Points, in no order, along strands that fork, close into loops and pass close to each other.
In the rows, 128 means zero.
Two points are linked if the straight distance between their rows is under 60.5. Some points are linked to none.
Von: [146 123 127 132 127 131 150  91 124 159 152 151 111 115]
Vada: [130 120 183 143 116 122 117 192  94  75  71  85 155 135]
Fopi: [117 136  89 112 186  85 113 101 134 129 159 103 135 100]
gafa: [127 114 159 141 109  91 135 185  82  88 134 149 165 106]
Lefa: [118 116 156 144 110  85 134 194  73  84 153 166 180  97]
dep: [130 118 170 151  92 104 143 182  86  88 112 138 155 114]
Fubu: [134 122 139 135 132  93 133 141 103 115 140 126 145  98]
Bireb: [101 128 120 113 163 140  80 170 137  77  82  44 169 171]
dofa: [144 117 102 122 149 133 146  78 123 168 192 196 119 109]
vekis: [167 124 168 156  74 129 187  98 107 131  83 108  87 136]
bezas: [131 101 112 118 129 153 140 116 115 146 226 243 153 115]
bifaf: [121 134  97 116 156 125 118 103 138 155 168 160 128 113]
mak: [148 120 174 164  41 139 182 143  97 109 102 160 124 148]
kamaf: [145 104 136 141  93 140 164 123 100 129 195 220 147 119]
tisa: [145 127 114 118 180  90 128  92 128 129 120  71 112 114]
Par: [136 120 141 136  88 166 139 136 133 152 146 179 119 137]
bapo: [138 113  98 116 153 147 145  79 125 166 211 218 124 113]
Kam: [ 94 133 108 118 129 126  95 167 131 132 184 185 174 112]
vaz: [121 153  84 110 158 153 110  75 174 169 127 127  77 139]
lumar: [116 147  83 110 188 111 107  86 162 135 121  67 110 129]
zibam: [131 135 133 118 142 146 101 134 156 123  61  50 114 157]
lidu: [136 119 178 155  68 119 154 178  87  94 107 150 147 123]
Difi: [137 104 102 111 149 156 140  93 122 154 228 244 140 114]
kez: [111 126  94 107 196  93  99 122 133  96 134  57 151 132]
Bazo: [140 128 105 122 187  77 126  88 120 129 146  84 120 102]
bet: [ 78 153  59 100 190 116  95 104 160 123 159 113 139 118]
Kaze: [117 140  96 114 140 167 111 107 167 168 154 174 104 141]
dar: [148 134 147 140  77 188 143 110 156 173  89 136  76 158]
neti: [151 132 157 138  89 164 143 113 147 157  71 102  81 148]
sabuk: [134 127 138 131 131 108 127 132 122 124 118 104 129 117]
Favi: [108 125 120 125 110 150 107 156 136 142 177 202 159 125]
kiniz: [114 153  80 108 178 133 109  72 172 159 121  96  86 133]
Mosab: [124 128 173 139  84 150 115 184 125 112  67 106 146 142]
kanaf: [135  99 125 133 103 138 156 136  98 130 211 231 164 114]
Sonu: [158 121 136 132 168  93 138  96 116 116  97  55 103 120]
Rebip: [129 134 106 121 157 102 123 104 131 145 153 130 129 107]
tiku: [ 64 159  54  91 188 132  87 116 175 109 139  89 135 140]
tovo: [137 121 186 161  49 126 167 176  87  93  94 154 139 138]
fara: [165 114 145 163 107  77 208  80  68 113 149 152 111 100]
zume: [159 121 157 157  70 134 183 106 108 136 113 145  98 134]
lotod: [111 130 159 132  92 137 106 198 124 109 116 140 162 132]
zoz: [ 99 142  74 104 193  99 105  99 148 129 165 109 134 112]
gazo: [147 117 149 144 128  81 161 128  83 112 141 135 135  96]
kon: [116 127 138 116 155 136  90 163 138  88  72  45 152 160]
Fos: [107 141  86 102 189 109 103 104 153 118 126  62 124 136]
Suvas: [156 128 138 131 135 129 138  96 138 148  81  78  86 133]
zomit: [130 133 142 124 142 137 102 147 142 110  67  56 131 151]
Mev: [114 128 134 127 104 143 110 165 134 138 145 168 149 128]
reref: [133 137 133 129  96 187 122 119 166 169 109 149  86 156]
Pamab: [106 132 112 119 146 107  97 148 131 123 151 132 159 114]
sab: [142 133 132 131 116 142 136 105 140 162 125 136 101 128]
luku: [ 84 137  76  96 189 104  89 135 146  94 148  80 162 130]
badem: [115 134 136 122 115 140 108 156 147 135 122 130 136 131]
vore: [113 133 165 132  75 155 105 204 135 113  89 137 159 142]
vota: [157 124 175 155  75 130 170 135 107 115  71 106 106 142]
dadas: [132 131 135 123 144 119 114 132 133 122  98  80 122 130]
vapam: [150 115 168 156  59 137 175 136 103 124 116 156 118 137]
kame: [156 130 149 134 113 141 140 110 142 147  69  74  81 141]
sepet: [153 115 144 150 107  91 184 111  81 116 152 157 127 104]
Zuz: [139 130 138 134  99 158 133 120 143 156 124 148 105 140]
nug: [151 125 181 145  85 130 150 156 110 107  61  92 116 138]
Zem: [140 113 142 140  92 138 153 128 112 137 162 186 133 123]
fuz: [145 116 119 131 126 134 159  84 117 162 171 181 117 114]
kuri: [113 150  97 119 139 168 103 107 173 168 126 150  95 146]
vizok: [ 99 140 110 115 144 128  93 153 149 118 126 114 150 132]
zode: [122 131 101 118 140 153 118 109 145 162 168 186 120 126]
Gesu: [160 122 143 133 156 105 140  94 121 126  79  49  89 130]
fov: [ 92 134 104 113 148 104  89 163 128 118 173 155 179 106]
Kan: [117 145 112 114 152 148  93 116 171 132  76  61 105 158]
bev: [139 121 172 140 100 138 125 165 123 109  62  84 128 144]
tora: [ 69 151  78  95 176 126  81 140 158  96 133  78 162 145]

A fork is a point with three links, a tip a point with one. Leave the first point through the second and follow the links. Name the first fork or tip that comes.
neti / kame => Fopi
nug / bev => lotod
fara / sepet => zomit
dadas / sabuk => fara
kame / neti => Zuz
mak / tovo => Lefa

Name the points in between on the shortest way along the links from the first point to the second, in order.
Kam / badem => Favi, Mev
lumar / zode => kiniz, vaz, kuri, Kaze
dep / vekis => lidu, tovo, mak, vapam, zume
bapo / sab => dofa, fuz, Von
dadas / Kan => zomit, zibam
